A landscape with many valleys, sampled at points; each row gives a point and its height.
From any point a ball rolls to the lowest of the 2 points nearest to it. It stops when none of these is lower. Distance is the straight distance between rows; heights are no part of it.
K719 (h 248): [  6   2  11   7   0  -3 -19  30   5  -3  -2 -16 -12  -4   2   1   9  11
  19 -29]
K710 (h 199): [ -5  10   4 -20   1 -20  10   3  33 -17 -24   9  18 -11 -16  10  23  19
   5   2]
K848 (h 361): [  2   5  -1 -10  35  25 -10 -40   9 -27  10   2  15  -9  27  20   0  -1
   1 -11]
K167 (h 139): [-15  21   4 -10   7 -13 -11  -8  20   4 -12   3  15   5  -3  14  32  29
  -2  -7]
K582 (h 213): [ 30 -16 -14   7  22  -2 -10  -6 -22  23  -5  -7 -12   8  22  -4 -33  -1
   6  -2]
K368 (h 354): [  6   4  11 -14 -48  14 -21   3  15   8  23  12  12  22 -13 -14  36 -14
  -3  19]
K101 (h 377): [  3 -35  18   8  -8  -3 -22  -1  -7  22  13 -15   1 -20   9  -6 -12 -29
 -17   8]
K695 (h 369): [-24  -9 -12  -6  -5   3  -9   7 -14 -21  15  19  19  23 -24  -8   0   5
  -3  -3]
K409 (h 348): [ -5   2   9   8  31   1   1   5 -22 -16 -13 -17 -18  10  32  18 -22  -2
   3 -19]
K484 (h 334): [  3   6   8   7 -29   5  -5   1   0  33  15  15   3  32  -6 -17  31  -4
   5  30]
K435 (h 607): [  1  21  22 -27  -9   5  24   5  14 -22  11   1 -12  -5   0  20  12  31
 -20  16]
K942 (h 223): [  9  -5 -23  13 -18   3 -22   4 -19   3 -20  -8  15 -22   0 -23  -4  -8
  23  -4]
K346 (h 308): [ 26  -4  19  -2   4   1  -1 -19  -4  11   8   7   4  16  22 -15  11   5
  12   0]
K130 (h 247): [ 11  -5  10  -3   9 -12   3 -10  28  -9 -34   0 -10 -17  -3  15   7  19
   4  12]
K456 (h 254): [ -9 -15 -26 -12  -8 -14  -7 -23  12  -5  -1  22   6  -4   2 -12 -19 -26
  11 -22]
K207 (h 584): [ 14  18  21  -6  -6  -3  11  13   7  -2   5 -18 -17  -6   7  35   1   8
 -19  18]
K384 (h 232): [-29  21   0   6 -19  15  25  -2  -7 -22  11  -3  13  -3  11   0  38  -4
 -14  35]
K33 (h 676): [ -4  30  27 -37   7   7  -7  -7  24 -15  -8 -19 -18  -8   4  23   1  19
 -21 -18]
K954 (h 264): [ -8 -20   6  11   4 -14  12  10  -4 -14 -18 -10  -9 -21 -22  10 -30   8
  14  13]
K238 (h 372): [  3 -18  10 -12 -40 -10   0 -29   4  -8  12   3 -21  12  18  -3  31   5
   5   6]
K552 (h 114): [ -7   0   4   1  18 -11 -16  21  -9   6  -6 -14   0  16 -25  -5  -7   3
  17 -42]
K691 (h 416): [  7  -3 -35  10 -14   6  29  25   7  -8  31  -7   7  -8 -18  -7  12   1
   5   6]
K360 (h 402): [ -3  14  33 -40  19  24  -1 -15 -12  -4  28  -1  -3   9  26   7  -5  12
 -24 -10]
K818 (h 179): [ 19  -3 -31   2   1  -2  21 -24  -8 -18 -19  12  -7 -12  -4  -8 -19 -18
 -10  -6]
K826 (h 398): [ -6 -19 -13  19  -7   3  -7   8   6  11  27  -2  -6  23 -44 -18   8  -4
  21 -26]
K242 (h 346): [-23  19  21  -9 -49  11 -16   0  10  -6 -10 -10 -26   6   2   3  32  13
   7  -1]
K208 (h 631): [  1  13  31 -25   7  -2  20 -12  13 -25  -9   0 -23   4 -13  25   8  16
  -8 -17]
K11 (h 355): [-14   5  17 -28  -4  19   2 -13 -19  -7  17  16  -2  15  44 -13   8  15
 -13  -7]
K244 (h 316): [  6  14   4   2 -16  -8 -13  -5 -19  22   0  26  10  25  -8 -15  -4   3
   7  25]
K689 (h 304): [ 10  -6  12   1  31   7   4  -6 -21  -2  -2 -11  14  -6 -19  10  10  -1
  -7   5]
K606 (h 281): [-15 -13  -3 -18   8   1 -21 -20   7 -10 -22  20  15   5   9 -16   6 -17
   4 -22]
K330 (h 194): [-19  19  -2  -6  -6  13  17 -26  12  -9   1   4  16 -18  25   0  27   1
  -3  29]
K540 (h 367): [  4 -35   7  15 -31  -8   5   2  15   5   6  10 -12  -4 -28 -12   3 -10
   2 -11]
K813 (h 272): [ -4   8  19   1  41   3  -4   2  -5  12 -14   9 -20  17  26  20 -22  -5
 -23  -3]
K586 (h 168): [ 10   0  -1  -8  -6  -3 -13  11 -22 -16 -39 -12  13 -11   0 -10  -6  20
  19   2]
K983 (h 332): [ -2  -8   9 -22   8   7  12 -25 -23   2  11   7  -8  26  28 -17  17  -7
   7  -8]
K59 (h 417): [ 10  -2 -18  32  -5   7  -9   1  15  37  33   1   1  12 -35 -14   0   4
  11 -10]
K9 (h 352): [-14  27   4  20   6  17  -4  -5 -17   5 -24  25   6  10  19 -17  10  -1
 -12   5]
K56 (h 313): [  6 -16 -19  21  -2  22  -5  17 -13  20  20 -10   8 -13   0 -38 -18 -21
   2  -7]
K461 (h 292): [-14 -17 -21   5  11  -7  15   9 -16   4  -8 -26  -1 -26 -20   4 -20   8
  -5  21]
K780 (h 340): [ 23  -5  10  10 -38   3   4 -17  24  -4  -6  14 -18 -10 -10   2  18 -11
   9  -4]
K613 (h 129): [ -6  21  20 -16  17  12  19 -34   8   5  -2  11   4  -6   6   7  10 -11
 -16  14]
K798 (h 224): [ -9  -5 -22  10   9 -10   9 -15  -2   1   5   8   0  -7   8   3 -27 -25
  -6   1]
K557 (h 438): [  0  -3 -15  24  28  -4   1  -2   8  31  13   0   7  10 -28   6 -19  13
  14  -7]
K429 (h 265): [ 48   2  10  -6   8   6   0  -6  -4  21   3   1  -1   2  18   0 -19  -1
   4   6]
K445 (h 397): [ 12  -4 -28   7 -30   0  13  17  15   2  34  -5   3  22 -22  -9  46  -3
   5   7]
K449 (h 174): [  0   7 -29  24 -14  -5   7  -1   2 -19 -23  19 -11  -9  23  -5   4   5
  -2 -14]
K223 (h 271): [ 15  -2  -5   5  -8  11 -10  20 -12  10  -2 -16  27  -7  -6 -33 -24  -9
  13  -5]
K199 (h 169): [ 19  11 -21  -3   3 -29 -10   3 -21  20  -4   4  -8  12  11   4 -25  14
   7  -1]
K825 (h 351): [-25  -3  18   0  -3  -5 -14   5   0 -15  -1  21   7   0  -5  10  -8   7
   7   2]
K561 (h 543): [ -1  13  14   9  14  -5   6  38  14   2   6 -11  -7   6  10  23 -19 -14
 -14   5]
K371 (h 240): [ -2  -1   6  -8  15  -3  -2   5 -11   7  -8 -32   5   0 -37  13   0 -10
   3 -14]
K104 (h 78): [ -8   9 -21   2   4 -22 -16  -5 -10  15   2  -6   7   8   2  20  21  26
   3   4]
K337 (h 234): [  9   2  -7  30   3  -4   9   8  -6  -3 -14   6 -20  11  10  -6 -13  -5
   3 -28]
K878 (h 343): [  1  -7  -4  19   0  -2  15  -4 -13  15  -2  -7  17 -14  10 -18   7  -1
  -8  30]
K136 (h 317): [  0 -10  -3  -9  11  10 -23 -21   5 -23   2   5  14  -9  11   4 -12   1
  16 -23]
K470 (h 123): [  9  29 -30   6 -17 -24 -19   0 -30   4   4   0  -2   9   1  17  -1  26
   6   2]
K271 (h 349): [  9 -25  -8  18  -9   5  -5  15  14  11  21 -10   4 -23  10 -16  -9 -30
 -10   3]
K591 (h 120): [ -2   3 -30   0 -18  -3  17 -22  -3 -31 -18  24  -7   4   4  -9  16 -20
  10 -12]
K657 (h 318): [  3  16  -9  28  14   7  -4   6 -14   4  -7   7  10  -7  11  -9  -8   1
 -16  14]
K717 (h 203): [-14  16  20  -7  38 -12  18 -10   2  18 -17   7  -4   1  16   8 -10 -13
 -11  11]
K498 (h 483): [  0 -42   9 -28  35 -14   8  11  20   2  -6 -11  10  -5 -13   6 -15  -6
   2  -4]
K279 (h 297): [ -6  -5 -15   1 -21  -1  -2  13 -17  11  12  19  18   1  -5 -15 -27  -1
   1  26]
K567 (h 333): [-15   8  10  -8 -26  -5 -19  21  12 -10 -12  -7  -4   3 -14   8  32   6
  11 -14]
K791 (h 356): [-10  -7 -18  34 -25  -4  21  11  -6  18   0   2   3   2  -8 -38   6  -3
   3  21]
K641 (h 267): [ -6   8  -6   4 -11   3  -3  17 -11  -2  16  12  14 -15  18   9 -35 -17
  -3  11]
K96 (h 383): [  5  -4 -46   5  16   5  31  23  16  -5  20 -12   2 -18 -20 -10  -5 -18
 -15  -4]
K966 (h 462): [ -5 -15  14  -2  35 -18  -3  14  20  18   1  -1  14   6 -32  -2 -11   5
   9  -4]
K831 (h 279): [-27  14  15  -6 -26  17   5  -3  11 -19   0  -3  -9   6  -7   6  52   8
  -6  19]
K246 (h 375): [-18  23   4  -7   1  -2   3  -2 -10 -14  -3  11  -5  14   7  23  -8  30
   0  11]
K667 (h 330): [ -5 -10 -30   5  17  -9  33  14  -8  10  -2 -26 -10 -13 -12  -9 -10 -21
 -15   3]
K171 (h 309): [  8  13  -2  34  29  16  -7  -5 -13  -3   0  -9 -14  10   9  15 -15   2
   1 -19]
K289 (h 294): [  9   6  33 -10 -16  -3   1 -28  28   2 -24  17 -24  -9  -5  11   7  11
   0  -1]
K595 (h 350): [ 19  -6  25 -28  17   8   0  -2 -12  -5  11  -9   9  -1  10  13   7  11
 -26   5]
K370 (h 411): [  0 -18  25 -10  -4   7 -21   6   2   1   4 -22   7 -29  22  13 -21 -19
  -5   7]
K356 (h 480): [ -3  -5  22  -6  10   5 -12  26  20  -5  -5 -20  -9 -13   8  24 -28 -25
   0  -9]
K559 (h 381): [ 10 -30 -27   7 -29  -1  -1   8  17  -6  19   5 -10  13 -29 -15  25  -4
   5 -13]
K516 (h 225): [ -2  -1  -5  -7  26 -15  -6  13 -10 -11 -24  -6  12 -13  -6   9 -29  16
  17   7]

Where does a ball stop that starts at each point below?
K557 => K104
K561 => K586
K445 => K104
K11 => K104
K691 => K586
K368 => K591
K238 => K104
K136 => K591
K791 => K591
